Each row is a point on a landscape with many peaks, with its height.
From any point a climber steps to the highest of the 2 points nearest to it. It stops when none of these is higher. Distance is the straight distance between rows; heights are no part of it.
Pami height 426: [  1 -22   8   1   5  27   0 -18   1  20  10 -25   7   8 -18  -4   6  11
  14   0]
nuzir height 423: [ -7 -37   6  17  57  15  18  -8  -6  38 -16  -1  -2  29 -30 -19  21   0
 -17  11]
ropaz height 609: [  1   1 -12   3  10 -22 -15 -20  -5  -6 -11 -16 -23   6  -9  12 -11   6
  -5 -15]
tun height 250: [ 14  23   9  13 -51 -23  -5 -23  25 -29   4  51  -3 -34   6 -20  24 -12
   2  13]
Gibi height 300: [  1 -15 -12   2 -13 -12 -15 -18  -5 -11  -5  36  -4  -3 -35 -17  -2 -12
 -35  13]
rumo height 480: [  4 -18 -15   0  33 -11   8 -14 -17   6 -21  13  -7  12 -29  -8   8  -7
 -22   5]
zabez height 533: [  9  20  16   2 -33 -12  14 -10   2  -4   5  18  22 -24  -1  10   0  11
  13  16]
Tubuf height 320: [  3  32  30  -5 -27   1   1  24 -10  -7   7   6  12 -25  44  20 -21   6
   5   8]
vite height 315: [ -1  26  16 -13 -24 -16 -11  -9   9 -28   4  18  -6 -25  16  18  -2  18
   2   4]
mul height 415: [  4 -18   1   1  37  -4  15  -2 -13   4 -11  25   1  10 -44 -24  10  -3
 -40  14]
guf height 435: [-10 -19 -19  21  33  -1 -13 -17  -7  19 -23 -20 -14  32 -23   4   1  -7
  -6  -7]
zuna height 787: [-13  -1  24  -2  32  -7  41  -3  -8   9  -6 -13  22   0   7  14   9  36
  26  13]
Fesef height 514: [-11 -15  19  -3  24  13  10  34   5  11  -6 -33   9  11  19   9 -16   3
  34  -5]
ton height 356: [ 10 -20  -7   0   6   1  -6 -11 -15   0   1  27   2   8 -42 -28   6 -10
 -40  14]
Lomo height 290: [  7  31  10  12 -38 -15  14 -20  16 -21  13  51  12 -42   6 -11  46  -8
   6  21]
Futod height 565: [-17 -20   3  -4  26 -10  10   8  -4  12 -26   3   9  15   0  19 -22   3
   9  11]
debo height 258: [ -2  16  -5  -5 -19 -21 -22 -17   6 -32   4  13 -17 -19   0  16 -19  11
  -4  -3]
gogut height 167: [ 30  14  -6   3 -38  13   6 -10  12   4  18  13  16 -12  -7 -24  20  -8
   0  12]
kesu height 737: [-14 -31  -1  15  34   9  -5  17  16  38 -25 -33 -22  42 -23   3 -11 -17
  17  -7]
Mor height 601: [  3  10  12  -4 -12  -1  20 -17  -1   3  11   9  24 -10 -17   7   8  22
   5  13]
pif height 529: [ 14  11   4 -32  16  -2  24 -11   1  -5  -7   1  -3  -5   6   7  17  20
  -4   7]
Zagir height 485: [  4   3 -10   9   4 -31  16 -12 -12 -23  -8  21   8 -26 -23  -8  16  -8
   1   6]
tefo height 187: [ 29  13 -11   6 -33  11   0 -18  11 -12  14  33  -2 -14 -14 -30  20 -13
 -23  10]
Bek height 584: [ -4  20  19  -9  20 -41  34  -1  -7 -19  -7  20  11 -16 -10   8   7  19
   5  14]
fis height 456: [  4  -8   3  -9  -1  24   5   1   4   8   9 -35   8  -2   3   4   3   5
  24 -11]
Kemur height 204: [ 13 -22   0 -17  14  13  16  24  12  24  -8 -20   5  21 -21  -7  -8  -9
  15   0]
Vib height 717: [-12  -3  31  -1  27  10  35   7  -1  22  -6 -32  21   4  10  12  -5  24
  37   7]
Bolu height 479: [ 24  10  -1 -20   8  24  33   4   6  20  17 -10  13  -9 -10 -25  35  11
   2   0]
Pib height 399: [  7 -25  13  11  51  28  15  -6 -16  28  -3   3   9  21 -33 -33  15   3
 -34   9]
medes height 335: [  7  24   7  -4 -22 -22  21  -8   2 -22   9  42  18 -35  -6 -10  31   2
   7  14]
fov height 357: [ -2 -16 -29 -20  -8   2  -6   2   0   2  -2   6   7   8   0  -2  -9 -14
  -1   3]
Laruv height 494: [ -2  -6 -15  20  33 -14  -9 -19   2  12 -24 -24 -37  23  -8  17  -9   3
   0 -13]
Zuliz height 682: [ -6   6  18  -1  28 -21  33 -18  -5 -11  -7   8  14 -12  -4  13  14  31
   8  12]
gumeb height 491: [  0 -18 -10   1  21  11  -1   4   0  15   2 -40  -2  13   7   7  -2  -1
  25 -15]
roze height 240: [ -7  -8  -3  -8  -7  13  -9  30   6  10   1 -20  15   7  16  11 -30 -17
  26  -5]
bevo height 462: [ -3 -24  -2   8  26  13  -4 -38 -13  -1   0   4   4   0 -28  -9  19  10
 -25   5]
pevir height 345: [ -4 -16 -12  -7 -27 -16 -30 -15   7 -18   2  31 -20   5 -27 -11 -14  -1
 -30   6]
kez height 304: [-23 -13 -26  -9 -17  -7 -26   5   5 -10   2  13  -5  14   5   9 -21  -6
  -8  -7]
pimun height 657: [ -5  -4  29 -16   8  14  34  16   4  16  11 -19  26  -5   9   4   7  18
  37   2]
koba height 424: [ -8   8  34   1  -9  30  10  58  -1   3  20 -31  20 -22  44  -1 -13  -8
  34  -7]
fevuf height 414: [ -5 -24 -21  -7  13  -2   4  -2  -7  12 -15   9   7  14 -19  -6  -2 -12
 -11   3]
Rali height 308: [  7 -13   4  24  35   2 -20 -27 -25   4  -3   3 -19   7 -41 -26  12  -1
 -47  -3]
miga height 257: [  4  15   7 -11 -37  23  -7  17  16   7  19 -11  16 -15  34   5 -14  -4
  19  -8]
Ruren height 495: [-15  -1 -28   6  -2  -8 -38 -20  -1  -7   1 -17 -25  20  -7  10 -14   4
 -12 -21]
gib height 455: [  7  45  33   6 -41 -16  11   4   1  -8   3  25  15 -36  20  17   0   8
   7  20]
deked height 78: [  8  34   2 -10 -28   3 -10   3  -7 -21  16   4   0 -32  47  19  18  -1
   9  -3]
lig height 492: [-14 -29   0  13  39   4  16  -1  -3  27 -24 -14   4  25  -3  13  -9  -4
  22   4]
kimo height 266: [-10   2  -7   8 -22   0 -25  21  -1  -1   7 -10  10   7  18   9 -39  -9
  13  -9]
teto height 425: [ 10 -21  -4  -6  43  19  22  -1   8  23  -9 -24  -9  18 -15 -15  15   3
   3  -3]
Semu height 628: [  2   6  13 -19  18  -6   8 -16   0  -2 -12  -5 -10   2  -6  23  -5  22
  -3   3]
vusiz height 687: [ 13   2  -6  -3  17 -12  25  -8 -13 -17   1  33  13 -10 -34 -26  29   3
 -29  14]
rarob height 383: [  2  35  37  -4 -33 -17  -5   5   2 -26   6  22  -1 -32  33  22 -14   6
  -3  15]
zoze height 402: [ -1  14   4   0  -9 -32   8 -14  -3 -42   1  32   3 -41 -19  -2  18  -2
   7   9]
bokib height 421: [  2 -16   7   0  16  15  15 -29  -7   5  10  -8  19   5 -26  -7  20  17
  -2  12]
konuk height 393: [ -2  18  36  -5 -33  37   5  51  17   7  25  -8  20 -19  46   2  -6 -16
  23   0]
pevol height 648: [-23 -26 -26   0  17   9 -32 -22  -9   5  -8  -2 -17  34 -21  -1   1  -2
 -32  -9]
pem height 166: [ -7  20  -9   4 -19 -27 -26   9  -7 -24   0  -6 -17  -2  25  16 -39   5
  -4 -16]
kel height 647: [-15 -42   3   6  30  15   2  29  18  27 -13 -41 -12  31  -9   1  -4 -17
  40 -14]
Nof height 370: [-10  -3 -19  -9 -29   6 -33  -5  11 -14  14  12   5   6  25  12 -16  -3
   8  -6]
sopam height 773: [  0  -1   4  -7  -1  -1  -8 -12   2   2  -5 -14  -4   9  -1  15 -21  11
   4  -4]
kon height 643: [ 10   8 -20 -13   3 -18  -2 -14  -4 -17   1   0  -8 -16  -3   2  14  -2
  -7  -3]
ruta height 57: [ -2  22  -8  -9 -17   3  -9   7  -6 -20   9 -13   1 -20  45  19  -5   2
   9 -11]
suz height 440: [  4   1 -17  -5 -32   4 -14 -17   7 -19  14   8   0 -13  14   0   2  -9
   2  -6]
pepa height 215: [ 18   8  -9  12 -52  -8 -13 -23  19 -19  12  39 -10 -17  -8 -19   8 -12
 -11   9]
buvu height 219: [  2 -19   3 -18  -5  17   3  31  24  16   3 -21   4  15  -5  -4 -20 -15
  18  -9]
renab height 527: [-16 -33 -11   5  36  19 -11 -28 -12   6  -6  -5  -7  20 -20  -9  17  -5
 -25  -3]
vusi height 282: [ -1  11  25   0 -21  15  -1  22  -6   0  11 -17  19 -11  35  15 -29   0
  19  -2]
zarif height 467: [-12  -8  33   2  14  21  19  37  -7   6   8 -27  25 -10  36  10 -18   0
  37  -3]
Ropun height 631: [-26 -21 -20  20  25  -1 -20  11   8  27 -25 -28 -22  47  -6  14 -16 -11
   7 -19]
nud height 84: [ 20  31 -16   2 -53   3 -16   9  18 -11  14   5 -12  -4  38  -5  -5  -8
   5  -5]
Lek height 516: [-22 -20 -39   3 -14   2 -46  -5  -7   3   0   2 -17  37 -21  -5  -7  -9
 -25 -14]
sefo height 665: [ -1   8  17 -12   0   9  39  -2   0   8  14   1  29  -7  -1   2  19  24
  18  15]
mosun height 105: [  6  35  -3   3 -44  -8 -19  17   2 -23  13  15 -10 -21  54  13  -4  -8
  -4 -12]
giz height 452: [-12 -37   6  14  41  13  14  -3   5  38 -26  -9   2  29 -27  -3  10  -7
   6  11]
Fotu height 135: [  0  31  -9   4 -26 -15 -23  24  -2 -21   8  -1  -9  -9  48   7 -34   2
  -8 -16]
zug height 427: [-15 -20 -26  -6 -16 -20 -36  -7  -5  -4 -14  12 -21  23 -28  -8 -10  -8
 -35  -5]
Tuf height 385: [-12 -16 -11  33  49  -6 -15 -28 -10  12 -31  -6 -36  32 -24  -1  16 -13
 -27  -3]
Kifa height 241: [ -7  12  -5   8 -43  16 -23  20  13  -4  20 -10  11  -5  34   6 -31 -10
  15  -8]
pifi height 398: [ 12 -20 -14  14  46  11  10 -15  -7  23 -17 -21 -20  28 -19 -11  13  -5
  -5  -5]
netav height 570: [-25 -33   1   1  29  14  -1  31   3  18 -15 -29   8  23   9  12 -22 -12
  34 -11]
nafis height 384: [ 21  22 -19 -16 -29 -21 -18  -5  12 -16   4  12 -29  -6  -1 -10  -8  -5
 -17  -6]
Tebip height 294: [ -5  52  48  24 -33   1   2  35 -17 -16   8  29   4 -41  57  18  10  -6
  -9   7]
Bor height 329: [ 13  11 -26  -3 -38 -12 -27   2   8  -1   9  -8 -20   9  -2  -5 -24  -4
 -10 -12]
nebol height 566: [  6  -4 -15   3  23 -21  22 -13 -23 -10  -9  16  10  -5 -28 -12  16   0
  -9   5]
Lufo height 454: [ 15 -10   5 -21  20  26  31   2  10  16   7 -22   9   8  -9 -13  21  13
   6   2]
Bos height 571: [ 15  12   0 -10  10   1  35  -7  -5  -3  20  25  24 -14 -18 -28  44   8
 -21  14]
bamop height 513: [ 17  17   7 -22  18  16  42  -5  -2   5  21   3   6 -13  -5 -18  51  23
 -13   5]
valo height 481: [ 16  12 -24  -9  -6 -33 -17  -8  -1 -29  -3  10 -27 -15 -11 -15   5  -8
 -16 -14]
zasi height 332: [  7  48  40  16 -50   6  -3  26  -4   0  13  17   8 -35  61  12   3 -14
   0   6]
ver height 208: [ -9  12 -15   5 -21 -33 -37  -5   0 -28  -2   9 -25   0   2  13 -25  10
  -9 -16]
narop height 549: [ -7 -13 -22  10  25  -2 -10  14  -1  14 -16 -35 -13  28   6  14 -19 -10
  18 -22]
Zegus height 528: [ 14   5 -14 -13  -8   9   7 -15   0 -11  11   3   8 -16   2  -5  22  -1
  -5   0]
lene height 297: [ -2   8 -23   8 -35  -9 -36  17   8   1   8 -10  -9  16   9   4 -42   0
  -1 -21]
rusu height 342: [ -7 -14  -4  28  50  -8 -17 -26 -27   3 -25   3 -34  16 -42 -18  12 -10
 -41  -1]
dite height 672: [-16  -8  18   5  41 -16  26   3  -6  11 -22  -3  12   5  14  25 -14  17
  19   9]
megat height 190: [  4 -33  -9 -11  14  22   0  22  14  25   4 -18  -7  26 -33 -17  -4 -17
  -1  -7]
zogi height 364: [  6  40  29   8 -42  29  -3  36   2   2  21   1  11 -23  57   5 -10 -13
  13   0]

For each start below, name the point where the climber stops.
tefo => vusiz
zasi => kesu
Pib => zuna
Fotu => sefo
miga => sefo

Call two points neighbours if one is among the 2 nearest of the other. Go from one point of each pair to the other, from neighbour to neighbour, staying as high as possible. Name the lowest point that can't be avoided.
zuna, rumo => Pib
sefo, zuna => pimun
pevol, sopam => Ruren
vusiz, zuna => Zagir
sopam, kesu => bokib
